Each row is a point on a landscape with many valleys, with its height.
From any point a ball rolls to the lowest of the 2 points nearest to it. It stops when none of these is lower. Distance is the straight distance between rows; heights are no part of it.
rimer h=112: [144 133 144 120  84 105 156 166 144 143 146 114 157 153 144  95 100 166
  99 120 120 159 111 127 126 135 158 117 113  84 120 184  90 136 137 172
 148 116 158 144 150 121 156 160 179 140 181 117 129 113  96 134 130 143
 161 170 125 107 107 177 136 169 159]
favi h=409: [ 92  96 124 153 142 119 120 133 149 113 144 150  59  90 137 147 165  88
 147 118 107 127 138 130 112 114 124 185 161 165 137  96 145 124 109  97
 137 139 104 123 132 163 104  40 119  98  54 132 139 145 158 130 112  87
  82  76 113 139 101  87  98  87 140]
Poti h=778: [135 141 144  99  96  89 118 145 169 133 168  86 134  71 154  85 189 145
  93 121 117 113 126 157 162 107 154 149 125 118 124 154  97 111 116 165
 138  87 147 144 104 121 138  88 143 161 201 152 130 104 122 133 104 119
 160 119 128 182  83 182 130 142 185]
guvos h=278: [ 81 118 128 153 126 172 130 109  81 169 106 132 131 198  99 156 102  81
 141 141 146 128 106  83  89 135 139  58 123 157 155 101 156 117 134 145
 130 175 118 117 148 140 132 154  88 123  91 106 102 164 147 170 176 134
  95 134 150  89 180  81 136 139  95]
zimu h=311: [193 152 126 145 153 127 137 176 130 100  97 133 111 154 147 128  99 151
 124 126 116 148 148 125 142 118  58 203 154  94 110 167 116 171 160  77
 113  94 108 137 136 131  98 159 196 113  85 147 176 105 112  51 102 138
 153 126  84 152  85 129 120 119 171]
Mumit h=600: [103 154 104  81 138 163 121 108  90 150 128 138 165 119  83 103 142  96
 139 164 132  65 110 133 100 107 147  97  98 186 141 115 164  98  75 157
 122 181 149 176 112 141 110 142  58 105 165  99  99 142 155 224 135 131
 135 129 159 127 159 152 128 175 100]
zogaz h=460: [107 122 135 141 147 166 116  77 112 140 116 140  91 163 127 173 161 103
 180 133 144 142 134  70 143 113 138 126 179 207 125 120 165  62 109 104
 155 156 111 148 123 190 127 124  33 157  87 169  94 142 131 161 152  88
 104  78 139 163 159  61 166 101 105]
lemuk h=323: [ 82  92 108 170 120 140 108  74  96 150 125 136  97 167 132 192  91 118
 143 117 148 146 102  85  88 171 134  45 114 143 141  89 188 129 137 131
 113 182 112 105 153 150 142 142  91 133  92  93 106 184 147 144 184 128
  84 123 146  65 199  69 132 122  56]
puve h=350: [160 142 121 148 147 146 119 158 124 112 103 129 108 132 138 141 152  89
 149 134 100 105 146 107 144  97 104 188 169 140 116 121 124 120 104  83
 140 133 109 157 119 150 114 103 126 118  74 154 132 117 139 113  99 109
 111 104 102 182  89 105 122 127 166]
lam h=276: [153 119 117 138 151 139 113 135  98  94  94 121 160 118  97 130  93 130
  97 120 160 142 140 144 141 120  72 125  90  79 130  64 131 186 183  99
 110  83  91  60 152  63 105 139 181 121  82 137 157 148 141  25 141 162
 132 138 112  79 138 113  89  82 115]
mefi h=402: [ 75  75  94 180 149 122 108  87 106 125 126 168  69 133 158 219 115 119
 173 122 117 146 148 104  90 168 120  93 138 166 142  86 193 138 120  85
 101 185  89 120 124 172 131  97  86 111  65  88 135 176 159 120 163 112
  66 103 109  90 190  65 116  96  72]
vimi h=303: [ 90 114 115 144  93  91  85  66 167 153 116 114 110 115 161 154 133 158
 122  91 156 148 125 132 151 160 158  72 129 138 111 133 127 108 150 131
 144 105 123  88 128  93 161  95  98 205 158 161  99 140 112 105 157 110
  96 134 149  79 164  92 154 105 119]
bim h=358: [133 120  87 152 151 148 124 167  78 110  55 115 187 145 107 158  54 113
  93 135 119 128 115 130  80 150 115 102  80  78 115  78 148 195 146 109
  85 121  76 113 155  65 134 161 195  87 103  93 146 144 141  59 129 213
 105 199 106  73 160 133  92 118  93]
kot h=563: [ 91 138 108  93 150 152  87  60  76 142 130 139 130 119  78 118 136 110
 148 158 154  81 125 136  94 124 115  67  82 191 159  78 182 111 100 151
  94 183 136 115 132 131 121 148  39 115 141  85 118 153 151 213 156 144
 136 100 165  98 182 130 134 150  72]
Befi h=501: [147 114 140 131 201 174 127 105  80  97 115 155 109 139  73 146 136  94
 168 166 141 131 163 116 140  92  65 156 155 188 141 103 165 111 120  83
 119 156 123 123 110 180  90 141  81  97  52 132 129 135 132 137 127 100
 153  70 127 168 120  82 114  91 115]
loke h=502: [132 126  81 166 133 109 146 153 160 121 118 162  96  95 180 163 132 128
 162 100  52 112 132 135  85 157 132 187 157 131 105 148 133 139  80  81
 104 135 112 192 117 152 133  85 154  84 133 100 136 126 137 139  89 128
  67 133  90 146  99 143 115 153 137]
pegin h=299: [ 61 107 125 133  82  98  95 109 155 151 166 127  86  74 134 111 158 109
 105 103 128  87  98 160 100 139 175  98 102 136 151  88 134 130 120 162
 126 146 128 106 141 110 123  52 110 106 135 116 124 153 161 159 128 123
  79 123 147  61 146 123  98 110 126]
lurat h=465: [113 115  85 203  95 124 151 170 139 143  93 148 100 160 179 179 100  85
 127 101  49 119 112 103  73 157 185 148 162 118 114 139 136 132 108  97
 121 153  95 181 133 156 162  92 173 105 101  97 127 162 148 127 113 132
  39 171  92 105 134 102 122 142 137]
Guk h=739: [138 146 138 110  81 103 125 111 190 146 166 100 115  99 168 123 170 158
 140 113 108 119 126 121 150 124 182 158 151 135 123 191 103  76  84 121
 152 110 147 184  95 152 167 106  94 182 213 160 102 108 110 155 114 103
 152 113 139 213  97 172 167 151 160]
sube h=290: [139 155 108 121 133 149 123 103 108 129  68 141 163 150 127 141 103 129
 149 147 136 126 129 113 126 128 131  95 131 151  95 150 140 100 128 109
 134 134 121 152 109 126 135 165  92 158 148 143 106 110 119 140 131 143
 129 144 139 153 153 111 169 143 110]
gusib h=256: [156 133 150  92 123 128 143 148  96 138 110 100 216 180  97  77  68 164
  76 133 182 163 135 127 137 122 109  61  76  64 110 143  99 155 191 167
 147  94 149  87 158  79 139 224 176 163 159 118 145  95  98  90 156 172
 192 181 133  84 159 173 162 136 110]
Kas h=435: [118 116 126 147 131 121 133 128 105 113 118 141 136 132 119 131 103 125
 133 130 140 149 129 132 124 136 104 111 117 110 128 115 134 161 146 124
 127 127 113  87 142 106 127 140 147 106 112 123 137 142 133 114 141 130
 126 140 121  86 134 129 105 114 111]
zaz h=444: [ 57  83 113 169 134 129  97  92 139 137 121 144  71 112 144 187 151  91
 160 106 125 137 118 100 110 140 152 115 151 170 140  92 176 109 117 108
 128 174 110 123 129 163 144  51  86 134  65 140 117 171 165 130 148 105
  51 101 118 110 166  53 125  80 101]
kana h=378: [135 113 128 155 146 147 127 162 138 118 126 120  83 106  97 141 188  54
 138 135 107  91 137 122 128  69 121 205 176 166 144  84 137 114  97  90
 156 130 116 149 127 167 112  39 116 100  42 155 127 137 163 125  90  95
 104  85 121 174  76  84  93  98 175]
Vin h=521: [143 118 124 111 192 154 116 117  79  74 131 149 107  93  77 120 132 105
 139 167 138 109 179 159 140  91  48 166 127 152 146  78 148 153 129 101
 110 141 123 110 112 141  85 133 117  72  60 130 160 136 143 116  97 111
 143  92 120 157 102 119  81 101 109]
Mar h=526: [ 85 121 126  84 158 137  92  68 105 127 130 134 108 100  89 125 166 103
 161 144 151  95 127 143 126 117 113  99 119 200 148  79 163  92  97 125
 122 161 148 107 112 135 115 111  34 123 121 125 125 141 145 182 138 116
 124  77 157 124 151 105 131 120  90]
sud h=371: [164 154 161 156  95 169 182 169 135 138 110 109 135 198 131 132 116 106
 125 140  99 144 107  77 125 115 170 143 166 117 124 175 103 106 116 139
 154 134 138 188 136 155 158 156 152 142 137 135 108 117 117 148 115 123
 139 169 120 157 107 128 157 157 169]
dapof h=356: [ 70  97 140 158  78 126 115 141 143 165 148 106  97 122 121 121 158  76
  99 110 132 106  84 108  97 126 187 104 127 123 171  98 131 123 133 174
 135 153 122 111 166 114 140  54 122 115  85 124 110 173 171 152 122 108
  73 135 135  58 148  80  98 104 124]
zelar h=208: [144 133 140  99 121  94 131 144 132 127 118 127 176 135 130 100  92 180
 104 123 160 164 134 136 143 143 101 108  96  74 105 151 103 168 177 141
 129  99 148  88 144  81 128 172 172 145 158 122 148  92 102  86 134 156
 164 159 124 106 139 170 135 134 124]
bakol h=543: [135 144  84 131 149 104  81  91 140 119  72 143 124  95 156 160 133 142
 146 126 133 118 150 159 135 137 111 124 128 147  83 131 130 117 120  75
 103  93 113 141  94 100 119 113 118 156 139 154 136 108 131  86 126 143
 106 118 119 162 140 114 146 104 128]
suzev h=484: [144 145  82 177 113 123 146 163 146 137  75 142 110 140 183 169  87 113
 149 110  42  94 124 104  68 157 176 166 160 120  99 170 130 124  76  75
 118 150 102 216 112 142 166 124 163 100 130 112 123 117 126 132  92 133
  64 167  94 144 112 130 139 170 145]
fuz h=315: [134 104 103 170 157 149 135 151  76  90  88 132 151 158 119 163  73 109
 117 130 132 149 140 120 104 140  79 136 114  96 123  79 142 179 161  91
 101 116  86  82 153  95 120 144 194 110  62 117 148 142 142  45 141 173
 105 158 102  94 152  97  89  91 103]
biso h=518: [ 91 114  90 145 145 118  85  75 147 123  95 145  95  84 155 169 171 122
 154 114 123 107 134 135 120 137 132 125 147 169 115 106 146 108 104  83
 114 124 103 131  95 122 127  70  88 145 116 152 121 131 145 108 118 119
  80  98 128 148 144  98 136 103 112]
lan h=227: [103 118 110 157 123 157 140 136 103 152 123 144 111 157 103 150 127  68
 135 140 105 105 106 103  89 127 147 119 135 151 150 100 163 125 113 140
 119 178 115 146 147 159 132 102 115  91  81 101 114 165 174 159 140 123
  71 142 131 100 153 105 111 140 108]
Dugi h=522: [144 150  81 150 103  97 134 174 164 129 102 109 130  90 183 132 136 130
 118 105  55  84 125 146  95 121 162 185 131 101  98 167 108 141  81 100
 107 109 117 205  99 110 141  83 177  99 163 109 141 105 135 117  76 146
  84 148  95 158  79 164 115 154 169]
rov h=224: [115 111 107 126 142 102 116 140 122  84 139 138 143  79 111 121 107 155
 100 128 153 123 139 173 125 150  85 114  81  75 143  64 131 199 172 128
  91  98 105  43 152  75  99 138 187  88 125 108 164 140 133  65 120 150
 124 149 113  71 132 151  68  93  95]
Pim h=752: [130 157 119 102  89  81 102 111 177 161 112  83 148  85 179 124 145 171
 119 113 118 105 128 139 132 122 181 116 128 125  88 199 113  84 104 112
 133  92 146 179  81 110 161 120 118 194 239 161 119 101 105 124 125 134
 135 143 141 200 118 180 177 157 174]
pigiv h=372: [143 131 174 148  71 134 182 173 176 148 185 101 105 160 140 108 148 134
 114 113  97 145 113  85 139 116 181 189 171 116 155 172  70 110 110 158
 175 128 147 182 141 168 164 113 137 156 161 145 104 117 113 164 119  90
 153 115 129 177  68 156 145 150 183]
Fafu h=209: [146 110 162 118 162 146 155 150  82  92 187 163 141 158  82 118  80 143
 128 160 158 178 137 132 131 147  46 140 107  93 171  90 120 183 168 146
 123 137 139  56 173 127 104 189 174  82  82  93 156 140 115 109 150 115
 169 122 120  74 120 129  93 118  92]
Zod h=690: [207 170 129 101 153 131 143 124 135 119 120 153 118 148 168 145 108 177
 178 133 138 159 143 108 146 133  79 179 162 129 101 210 107 104 120  79
 120 102 142 166 102 162 111 195 123 150 168 148 140  73  76 129 121 118
 180  94 117 219  98 147 184 152 126]
mufik h=590: [110 136 144 120  95 149 116  87 145 166 122  95 136 135 110 121 179 108
 126 129 141 104 105 110 151 103 192  85 142 170 131 139 132  63 106 155
 165 133 132 154 113 131 156  92  64 181 138 168  79 143 141 156 132 123
 120 134 159 153 153 115 171 136 139]
dafa h=664: [213 188 138  72 150 154 114 141 102 124  83  83 178 129 107  74 141 125
 121 171 139  87 147 129 163  57 110 160 132 134 108 153 125  80 125 118
 124 101 130 172  88 124 105 154 116 153 166 180 121  82 102 110  99 164
 193 128 135 241  95 141 156 146 173]
pater h=271: [118 124 110 154  95  98 126 134 127 139  82 109 175 151 152 134  84 141
  87  98 122 133 105 138 104 158 169  69 104  83 105 134 116 162 159 135
 124 109 102 119 148  67 168 142 180 142 149 120 130 127 124  84 137 160
  89 192 120  70 158 137 129 130 133]
vopir h=674: [203 159 130 107 167 153 105 114 124 129  90 101 149 133 132 119 163 123
 152 161 139 124 163 111 169  70 103 173 161 153 111 163 119  78 124  86
 136 102 116 166  89 143 101 148  94 160 131 198 120  91  98 110 103 140
 172  99 131 240 104 109 175 126 157]
Dogeb h=630: [132 159 119  75 139 161 126 107 103 150  93 112 185 128  82  89 140 114
 110 157 148  72 120 143 130  91 148  82 105 143 127 133 134  91 103 165
 132 134 147 156 111 110 132 144  81 129 163 131  96 115 135 176 125 163
 155 142 158 151 149 149 140 165 132]
zir h=828: [120 128 124  71 143  83 124  99 156 121 207 163 122  60 152  92 123 203
 129 110 144 144 128 194 149 176 110 125  82 120 128 144 120 159 114 163
 102 115 157  91 127 129 122 150 129 113 207  93 178 116  91 165 139 125
 169 109 139 102 118 214 120 140 103]
Zibo h=254: [123 130 145 150  96 107 131 114 155 137 129 122 120 132 148 137 138 149
 121 114 151 158 124 125 151 144 148  93 136 113 109 156 117 121 155 133
 149 109 130 101 139 112 145 120 125 182 150 166 122 120 112 108 147 119
 128 137 131 115 131 113 162 121 143]
saz h=283: [135 126 165  92 138 131 155 134 107 119 202 154 140 150  99  98  77 178
 114 133 164 166 125 143 145 164  96 102  89  94 158 119 125 171 153 186
 127 147 171  68 172 133 114 213 135 111 155  87 145 128  96 171 173 120
 190 125 147  63 143 176 126 142  83]
bezas h=174: [114 126 146 139 121 158 149 158  95 129 140 129 145 143  83 115 122  68
 115 151 115 105 114 114 104 108 130 121 107 127 159  92 135 142 131 171
 128 156 139 110 156 126 114 129 143  78  81  98 116 162 157 162 128 147
 113 142 125  85 131 114  89 143 126]
Fulud h=316: [122 129  86 145 124 117 139 159 107 126  86 146 173 140 140 141  59 145
 114 129 121 131 116 141  81 170 127  97  87  88 109 117 127 170 144 123
  97 122 108 126 141  88 141 171 183  96 146  82 133 125 121  96 126 195
 106 190 120  83 169 158 115 144  98]
Kaza h=560: [ 86 116 163 113  94 129  96 106 159 159 166  83 112 109 110  99 200 112
 114 115 145  97  98 131 147  97 184 101 126 156 155 114 119  79 110 177
 156 115 150 121 130 120 138  62  79 150 143 152  97 141 153 162 126  92
 130 111 169 126 117 122 139 121 153]
kuduz h=251: [157 147 113 118 140 126 122 118 116 120  82 129 172 163 134 132  79 162
 127 140 163 153 127 122 137 143 115  95 122 113  90 151 116 146 161 116
 124  96 127 117 121  93 132 188 137 157 155 138 134 104 106 102 147 152
 141 160 137 117 163 133 160 124 111]
napi h=595: [119 118 139 136 111 110  82 100 159 139  81  84 139 105 144 126 159 123
  98 121 168 152 126 127 176 103 133  90 134 134 115 122 110 112 174 114
 156  80 110  75 117  69 134  84 118 208 116 203 119 131 127  56 156 145
 124 129 147 137 132  80 145  79 157]
tiva h=357: [ 91 104 147 149 105 119 111  73 132 137 131 121 104 145 132 156 125 146
 127 108 183 165 116 116 129 164 122  57 115 127 143 100 140 128 161 137
 149 135 127  60 155 106 157 128 106 186 101 156 113 160 122 109 177 107
 103 108 155  56 178  78 144  91  95]
pup h=568: [135 147 112 126 146 135  86  90 120 120  62 106 160 120 124 130 137 123
 118 133 168 125 149 137 147 107 123  90 127 149 106 108 134 105 147  97
 122  93 103 104 105  67 121 114 102 176 120 173 115 134 137  81 135 159
 127 133 131 140 161  92 147  99 129]
lumas h=492: [ 99 104 156 108 158 135  98  94 126 119 171 144  87  72 103 129 168 120
 147 133 145 121 136 149 127 124 104 129 116 174 158  77 150 125 119 132
 124 157 147  95 119 140 107  97  69 107  86 131 137 149 144 150 128  97
 129  72 150 116 131  87  94  95 112]
Ludov h=650: [164 174 137  88 141 144 133 144 115 136  77  98 203 140 108  87 130 121
 110 158 130  88 132 137 136  97 147 118 112 135 121 159 120  94 110 139
 126 115 144 182  87 115 130 161 112 138 182 151 112  90 115 143 108 169
 176 171 136 198 106 158 155 163 158]
mori h=559: [104 145  94 114 139 108 137 163 133 121 150 144 129  72 124  92 133 118
 123 133  70  67 118 180  93 129 139 166  97 125 135 111 135 155  83 151
  88 145 122 156 121 122 114 102 155  40 151  71 150 119 150 157  96 157
 108 152 113 131 105 190  81 164 118]
pabez h=395: [115 116 104 126 170 132 115  70 103 109 130 175 105 133 143 184 103 165
 185 123 157 169 161 134 142 176  55 111 135 152 112 118 172 126 133  81
 103 139 131  99 118 152 116 169  86 141 123 112 132 129 118 116 155 108
 126  88 128 120 172 102 140 111  62]
Fum h=482: [126 104 155 150 173 165 137 112 104 107 137 162  73 164 110 168 154  99
 180 133 140 160 140  74 137 124  95 154 181 181 137 120 154  85 118  86
 143 166 117 123 126 213 104 113  73 132  49 147 116 153 139 148 144  70
 125  65 129 156 128  55 137 105 113]
zeda h=462: [108 115 145 117 153 125 124 109 154 130 201 166  69 103 130 134 171 128
 165 117 113 126 136 132 134 146 118 174 143 176 149 106 134 114  97 129
 124 155 141 132 126 185 111  97  76 101 114 122 143 140 128 184 129  77
 135  60 137 129 109 105 116 128 116]
fubu h=464: [119 104  82 157 156 116 122 135 106  90 114 161 107 105 144 165 106 129
 137 134 106 129 140 153  99 164  90 138 126 115 133  89 151 170 123 104
  96 137 106 109 114 121 123 127 153  78  92  88 148 135 144 101 127 138
  97 134 110 106 142 123  90 118 100]
bivud h=281: [162 120 153 114 122 138 171 183  88 119 131 122 198 199  92 100  60 141
  89 130 144 165 120 107 120 133 122 106  82  60 135 131  97 174 166 172
 147 123 154 108 170 102 139 230 199 114 135  87 135 115 104 111 144 164
 176 183 128  78 146 186 129 155 121]
bozev h=805: [174 149 155  38 163 108 113 122 139 107 153 123 150  95 116  76 130 178
 121 148 168 138 154 162 188 108  70 151 122 124 118 163 116 125 141 139
 134  96 166  98 100 132  92 185 117 143 188 148 162  94  96 132 125 123
 209  96 125 186  97 184 138 137 140]
nuka h=287: [164 139 115 130 156 117 127 164 123  77 117 143 133 116 131 122  80 165
 128 119 132 146 153 152 136 142  55 166 126  86 116 132 121 196 167  88
  91  86 109  94 143 101  95 163 208  97 106 117 169 112 121  56 113 150
 154 130  91 126 111 152 105 122 127]
Relet h=363: [ 92  88 109 160 143 125 123  77 129 120 153 166  87 147 149 191  91 147
 164 113 152 169 130 115 120 187 113  83 142 157 121 114 179 133 135 103
 108 168 124  97 139 156 133 147  86 140 104  97 128 164 134 138 173  94
 106  86 127  92 177  71 140 107  65]
Sadu h=564: [116 137 113 110 142 123 126 153 112 110 152 152 118  77 102 103 153 108
 131 149 109  91 147 182 106 106  99 169  99 135 154  82 137 163 101 147
 101 137 125 118 136 125  84 105 147  55 114  88 154 146 151 162  86 127
 126 118 116 120 102 164  64 132 117]
suko h=205: [139 124 170 106 100 102 140 105 153 142 165 102 141 145 127  98 122 174
 109 119 170 178 129 129 171 138 141  81 107  93 136 154 101 129 179 178
 153 101 151  80 137 107 143 163 131 195 163 136 123 120  90 133 161 112
 174 136 151  95 134 144 146 115 127]
kire h=154: [101 103 120 118 124  75 122 125 149 104 171 142 107  53 125 109 146 140
 111 112 138 114 131 189 110 156 115 126  85 111 142  74 128 174 148 139
  98 126 117  75 136  91 102  95 147  95 135 108 152 145 142 117 119 120
 114 119 124  77 124 143  70  96 110]
Zet h=699: [170 144 120  91 162  99 121  89 151 121 138 168 115 122 164 144 107 204
 176 125 147 168 154 143 156 172  81 138 148 135  95 195 131 112 137  88
 113 103 152 129  97 151 111 191 105 164 186 145 144  93  83 123 126 118
 181  93 125 170 130 147 160 137 106]
boz h=352: [144 138 138 165 101 134 171 161 167 127 142 128 107 136 150 133 147 122
 129 113  88 133 122  89 135 120 164 169 171 113 126 168 104 116 111 118
 149 135 131 184 131 160 155 114 157 125 128 136 115 119 117 143 105 103
 117 132 120 154  81 134 144 161 162]
doku h=245: [142 120 162 124 136 160 179 170  82 117 160 141 170 180  67  97  82 104
  97 161 149 154 120 126 123 112 101 122 110  86 158 111 113 175 162 186
 128 136 151  78 170 130 116 197 178  95  97  99 135 132 114 120 142 140
 170 161 134  69 119 146  95 145 107]
vek h=437: [118 107 116 143 161 118 132 133 141 102 169 177  62  91 136 147 160 125
 152 120  80 122 152 150 118 134  91 205 160 149 146 104 144 143  92  90
 111 152 129 139 120 170 106  82 123  61  98 101 149 138 141 151  95  98
 111  74 105 146  94 126  98 123 123]
vaso h=403: [ 77 111 130 181  73 164 130 154 130 186 129  96 108 152 115 137 149  47
 102 113  99  90  75  81  82 108 211 112 134 146 156 104 141 100 104 164
 150 173 122 171 150 146 148  51 125 117  78 134  90 175 188 168 125 123
  58 153 135  77 162  88 116 132 135]
lop h=329: [180 150 133 155 155 132 141 166 129 111 115 135 116 140 145 137 117 143
 143 121  97 136 153 114 138 110  95 192 167 111 116 168 102 128 115  86
 125  99 121 162 117 151 108 146 158 113 122 148 144  95 102 102 109 118
 139 120 105 176  78 125 137 141 171]
lodo h=713: [140 136 143  99 136  99 101  62 164 119 163 145  98 109 163 144 150 207
 159 108 169 178 160 147 180 169 102 119 144 143 103 169 124  88 134 110
 133 106 152  89 103 142 117 151  87 195 181 162 133 100  83 128 156  96
 163  78 147 155 143 123 183 113 113]
Tif h=539: [133 148 103 126 112  85 143 186 147 119 130 140 126  88 152  93 105 149
 113 106  71  94 124 158  94 134 145 181 104  91 112 161 102 162  98 136
 101 117 144 172 126 115 121 115 195  64 182  94 151 109 133 141  90 157
 110 156 102 131  87 203  99 162 148]
buzi h=436: [144 127 158 120 124 176 133 103 128 144 134 116 120 153 110 132 178 102
 164 148 134 123 132  84 157  90 145 147 181 190 132 141 135  53 107 102
 156 137 132 163 118 176 124 126  47 148 112 174  86 121 128 158 134  93
 133  96 142 196 123  97 171 122 142]
poki h=170: [140 139 107 171  76 131 147 175 139 148  51  86 164 164 166 129  93 103
  90 108  90 107  94 102  92 137 210  96 110  88  93 162  96 134 120 135
 126 131 107 201 116  88 186 117 183 138 154 124 114 133 130 114 105 176
  81 227 125 114 133 123 138 160 171]
sof h=58: [158 154 141 122  97 141 171 184 119 147  92  84 201 189 118  83  87 124
  82 133 113 131 101 104 116 113 179 114 107  78 104 175  93 139 137 172
 144 117 141 174 135 112 157 174 191 130 156 111 129 102 116 133 110 174
 147 210 134 125 115 164 139 169 166]
lunag h=453: [116  99  88 160 167 125 127 112  83  93 113 169 111 122 132 197  79 149
 167 147 126 154 154 143  97 173  63 115 110 127 135  71 180 175 134  87
  68 168  92 103 124 136 114 160 151  73  91  58 156 152 154  93 150 156
 109 131 116  90 175 121 102 108  51]
mopim h=201: [156 150 183 109  93 173 178 145 121 157 134  62 184 205  75  53 140 101
  69 154 158 126 117 105 174  65 162 100 112  94 154 149  83 124 163 214
 170 123 157 121 136 107 148 151 153 170 137 144  97 112 125 142 132 144
 181 164 169 129 112 137 155 135 168]
Likeg h=525: [ 81 114 126 118 101 103  78 101 184 161 179 102  93  58 148 125 209 121
 142  98 117  89 107 147 133 120 181 142 143 167 135 107 136  75  91 140
 142 115 137 145 105 139 132  39  72 150 143 152 109 140 155 149 122  93
 111  90 139 152 112 127 131 120 143]
dopuz h=439: [ 95 118 114 186  84 145 148 171 152 161 101 121 105 170 155 160 134  61
 114 114  73 104  83  76  85 137 219 131 164 125 134 132 128 114  97 141
 149 161 110 191 154 144 162  72 148 120 101 120  86 160 169 148 122 128
  54 177 114 109 135  96 117 150 144]
muru h=792: [127 139 149  77 143 104 105 120 133 119 164 117 137  75 125  86 162 154
 118 125 142 108 141 181 160 115 111 130 116 124 119 136 116 130 133 148
 131 107 151  99 111 123 106 115 121 132 176 138 143 108 120 140 122 129
 162  97 129 160 106 173 118 128 156]
tizag h=682: [201 172 140 103 171 143 140 127 120 112 118 134 119 149 133 129 136 146
 171 150 118 117 154 123 153  87  77 209 175 141 128 181 120  89 104  77
 124 116 135 171  93 171  92 172 108 124 127 154 127  88 109 143 102 113
 179  80 107 237  90 135 173 148 138]
matun h=246: [139 116 174  95 145 112 167 151 101 108 195 145 136 125 103  97 110 164
 118 134 160 181 145 142 164 141  81 139 109  87 141 124 106 177 170 175
 142 117 154  62 172 118 111 180 171 111 132 108 160 120  95 123 146 102
 190 108 124  83 112 157 110 120 116]
fator h=115: [140 140 140 143  56 135 169 150 139 171  72  57 182 189 137  96 112 111
  70 109 115 118  92  92 117 108 215  73 100  80 114 159  82 129 137 174
 159 106 129 164 129  83 180 129 173 185 160 134 101 112 124 118 118 161
 123 214 132 110 132 138 153 160 180]
zefut h=391: [151 133 204 132  89 163 175 153 156 147 215 112  99 173 106  98 167 131
 131 136 124 162 112  99 164 107 165 174 174 126 172 156  83  96 130 171
 187 140 167 138 157 180 137 116 127 138 116 141 108 127 108 179 130  77
 172  89 144 150  74 131 151 132 172]
zas h=765: [146 155 117 109 109  94 101 134 164 145  97  85 162  82 155 116 148 132
  98 118 114  92 122 144 143  97 157 123 124 116 106 164 108 111 124 119
 128  92 118 161  97  96 146 104 137 159 186 160 116 103 115 108  93 154
 135 148 133 184 100 152 136 145 184]
niz h=459: [125 107 113 167 168 129 128 122 130  96 146 183  75 128 155 178 123 137
 176 119 103 156 150 124 124 157  88 171 173 151 118 135 143 138 118  87
 115 138 116 132 125 159 112 111 132 113  79 112 144 120 127 114 125  97
 100  87  93 144 123 100 127  99 108]
kogos h=220: [126 122  82 181  80 133 137 150 119 154  42 118 154 182 168 168  75 111
  88 105  97 125  89  97  75 165 189  70 116 100  97 140 124 140 128 112
 134 133  98 159 138  86 180 143 162 150 132 109 104 137 121  95 134 182
  69 228 114  65 175 106 137 149 122]
mubad h=485: [ 61  92 108 141 109 102  84  95 171 141 145 147  73  84 168 162 174 116
 152  86 109 102 114 126 111 154 180 122 147 161 123 104 144  86 106 114
 125 144 118 129 118 151 138  42  76 139 125 147 111 154 155 138 127  90
  65 102 131 114 145  97 136 105 112]
buza h=541: [122 114 141 101 163 121 119 141 123  96 171 138 106  75  90 102 159 101
 119 139 136 119 144 174 146 106  70 168 119 132 158  83 129 167 145 136
 126 126 126  86 144 132  87 105 139  83  81 126 160 144 132 116 108 105
 146  84 119 115  89 129  71  98 132]
gize h=816: [147 139 142  61 164  94 130 110 130 117 181 153 155 113 136  83 108 207
 127 132 163 173 146 171 163 152  88 120  96 113 119 168 127 151 145 159
 132 107 170  93 121 136 110 203 119 136 204 121 156  94  86 148 138 121
 198 109 133 136 133 202 146 147 102]
Kif h=166: [153 149 170 108 104 165 166 169 110 143 122  72 178 169  86  76 162  77
  94 156 133  99 118 104 150  62 158 136 133 125 139 135  95 107 130 165
 168 117 139 158 119 132 138 122 132 151 129 156 105 120 133 139 109 150
 153 156 151 171  96 136 133 147 199]
limit h=412: [142 142 171  98 124 149 144 132 148 131 177 136 117 131 111 111 166 117
 154 137 123 133 137 118 161 109 129 161 166 155 144 146 110  93 107 143
 157 135 149 151 121 172 117 122  90 125 129 143 110 122 125 168 123  82
 161  90 140 169  86 129 148 135 149]
lotib h=159: [146 139 170 113  89 129 173 142 129 150 151  98 158 177 100  81 115 149
  95 143 160 162 108 119 158 113 144 117 117  85 137 158  81 124 172 195
 162 112 164 116 153 116 139 160 154 168 163 128 118 110 114 138 140 130
 186 156 144 120 122 158 148 139 151]
dakir h=424: [132 113  89 149 181 152 127  88  78  99 105 182 128 165 132 206  60 152
 174 153 132 164 156 118 105 186  61 101 129 157 112 106 188 154 130  67
  84 149 116 123 126 148 132 193 115 106 109  69 139 138 132 115 160 136
 119 119 117 112 194 107 135 115  53]
sebek h=252: [141 145 121  99 140 103 133 168 117 105 108 117 157 104 123  87 105 148
 101 130 121 125 137 153 134 128 103 142  95  92 107 139 116 178 150 133
 113  99 123 125 129  94 112 152 182 104 140 121 162 101 115  89 113 157
 150 162 108 123 103 184  98 143 147]
girep h=117: [136 142 155 117 118 180 147 168  93 141 108 102 185 163  76  73 130  79
  91 153 131 100 118 114 132  73 143 117 106 112 154 114 111 125 134 186
 145 131 139 133 145 113 128 140 156  98 103 133 117 127 139 151 127 153
 145 167 147 117 116 137 103 152 158]
Sug h=727: [135 135 156  96 105 102 125  92 176 146 187 112 100 110 161 125 160 180
 152 110 135 154 134 126 183 136 150 136 155 141 117 183 105  67 122 127
 153 109 151 134 107 150 144 131  82 202 194 168 117 107  95 148 143  91
 168  92 144 183 112 142 172 130 138]
zin h=228: [ 75 107  96 109 110  74  88 105 166 128 166 126  97  24 154 113 183 131
 115 109 110  86 113 193 108 138 155 135  95 124 139  86 128 151 120 141
 100 122 111  95 118  88 119  39 122  97 146 108 146 138 146 125  98 128
  95 110 129  90 122 135  77 107 130]
ripo h=400: [ 81  96 138 167 106 120 120 125 134 132 124 135 118 126 136 141 131 114
 107 121 150 155 121 130 132 135 137  95 125 117 148  89 123 144 165 138
 137 127 112  70 154  98 131  94 143 141  88 132 118 159 133  91 162 111
  91 124 129  54 148  90 104  81 116]

Where does a ball stop that starts at each point below?
mori -> kire
gize -> zelar
Zod -> zelar
buza -> boz
zir -> zelar

Call two points neighbours if one is among the 2 nearest of the other. Go from one point of each pair to the other, from neighbour to neighbour, staying as low as possible. Name the highest point that can't be avoided.
boz and girep -> Sadu
girep and sof -> mopim
sof and kire -> bim
Fafu and zelar -> bivud
